Each row is a point on a landscape with many peaks, with its height.
A climber steps from a point to the highest of its 6 nearest points, and stops where none of them is higher. Distance is the straight distance between rows; heights are no part of it.
Z_927 (h 288): -18, 13, -2, 16, -7, -9, -28, -7, 28, -5
Z_730 (h 502): 9, -8, -3, 22, 9, 13, 43, -4, 22, -2
Z_649 (h 478): 15, 3, 8, 43, 10, 22, 49, -1, 7, -8
Z_585 (h 263): -26, 10, -7, -16, -28, -29, -30, 5, 10, -42
Z_465 (h 645): 23, -29, -5, -35, -12, -7, 25, 20, -12, -28
Z_680 (h 514): -16, 3, -14, 24, 2, -8, -9, -13, 43, 16
Z_412 (h 246): -24, 1, -26, -17, -12, -26, -30, -3, 34, 3
Z_280 (h 662): -11, -14, -20, -28, -18, -23, 1, 10, 9, -33
Z_567 (h 679): -18, 22, 6, 48, 6, 8, -8, -20, 35, 10
Z_971 (h 270): 26, -16, 7, -6, 5, 20, 44, 12, -12, -10
Z_940 (h 104): 30, -12, 28, 9, 21, 48, 63, 14, -45, 4
Z_495 (h 382): 26, 4, 18, 30, 10, 24, 37, 5, -28, -41
Z_948 (h 507): -28, 15, -27, 15, 16, -9, -31, -18, 44, 60
Z_215 (h 322): -25, 36, 38, 27, 7, -4, -61, -30, 2, 36
Z_952 (h 190): -14, 13, -7, 2, -19, -23, -14, 2, 16, -43
Z_982 (h 562): 13, -26, -30, -18, -7, -4, 26, 5, 21, -3
Z_469 (h 547): 1, -11, -1, 31, 17, 16, 46, -3, 21, 15
Z_69 (h 414): 28, -29, -1, -24, 0, 13, 52, 13, -11, 7
Z_331 (h 636): -8, 22, 17, 52, 1, 15, -6, -11, 24, -27
Z_507 (h 331): -19, -10, -47, -17, -1, -30, -16, 2, 42, 20
Z_837 (h 411): -7, -13, -30, -11, -7, -10, -5, -3, 38, 7
Z_602 (h 421): 22, -5, 17, 24, 12, 22, 43, 1, -14, -28
Z_559 (h 385): 5, 7, 6, 23, -9, -2, 11, 2, 3, -49
Z_157 (h 272): 15, -1, -1, 10, -6, 7, 19, 8, 6, -37
Z_365 (h 261): 28, -19, 7, -63, -3, 30, 26, 31, -61, 19
Z_61 (h 459): -28, 20, -13, 11, 11, -18, -57, -26, 30, 61
Z_210 (h 90): -22, 21, 6, 3, -16, -22, -45, -10, 18, -16
Z_262 (h 233): 40, -16, 18, -29, 4, 31, 38, 27, -57, 5
Z_155 (h 406): 3, -19, -7, -30, -19, -17, 15, 16, -17, -57
Z_650 (h 223): -34, 18, 15, -11, 0, -29, -80, -25, -13, 40
Z_413 (h 392): -39, 8, -7, -32, -2, -43, -86, -24, -11, 54
Z_433 (h 539): -2, 8, 3, 34, -1, 3, 5, -4, 20, -20
Z_172 (h 377): 30, -2, 15, 10, 6, 16, 32, 11, -30, -48
Z_126 (h 650): -37, 10, -39, -25, 2, -41, -71, -12, 17, 58
Z_848 (h 682): 29, -9, 5, -10, -4, 9, 29, 12, -23, -51
Z_838 (h 477): 12, -15, -18, -6, 0, -7, 20, 4, 21, -6
Z_481 (h 496): 0, -25, -26, -27, -16, -16, 14, 13, 18, -14
Z_242 (h 191): -34, 18, -6, -11, -15, -34, -65, -9, 12, 10
Z_954 (h 356): 19, -12, 11, 12, 2, 23, 51, 9, -10, -19
Z_119 (h 95): 34, 3, 32, 13, 17, 47, 54, 13, -61, 3
Z_833 (h 330): -28, 33, 32, 25, -1, -7, -62, -29, 8, 27
Z_818 (h 461): -33, 16, -22, -16, 1, -32, -61, -9, 25, 40
Z_591 (h 612): -27, 22, -2, 42, 20, -3, -22, -23, 41, 65
Z_687 (h 144): 41, -1, 24, -10, 9, 44, 43, 28, -67, -2
Z_429 (h 325): 31, -17, 12, -38, -3, 12, 29, 19, -48, -35
Z_653 (h 36): 41, 2, 23, 12, 13, 40, 33, 15, -82, -41
Z_423 (h 268): -35, 16, -7, 2, -6, -20, -51, -14, 30, 22
Z_91 (h 163): 30, -12, 22, -8, 16, 44, 52, 21, -56, 15
Z_460 (h 244): 7, -7, -4, 1, -10, -6, 9, 3, 21, -28
Z_618 (h 303): -36, 9, 10, -38, -4, -45, -88, -25, -20, 40
Z_850 (h 388): -26, 21, 0, 21, 2, -9, -42, -24, 32, 31
Z_394 (h 300): 32, -22, 12, -45, 1, 24, 34, 23, -48, 7
Z_594 (h 762): 5, -22, -21, 7, 6, 2, 29, 1, 32, 16

Where does a climber stop that starts at each point below?
Z_940 -> Z_594
Z_69 -> Z_848
Z_833 -> Z_126
Z_948 -> Z_567

Two climbers start at each pair of points below. Name the first point that both come to, or write -.
Z_365, Z_602 -> -
Z_394, Z_262 -> Z_848
Z_649, Z_927 -> -
Z_653, Z_91 -> Z_848
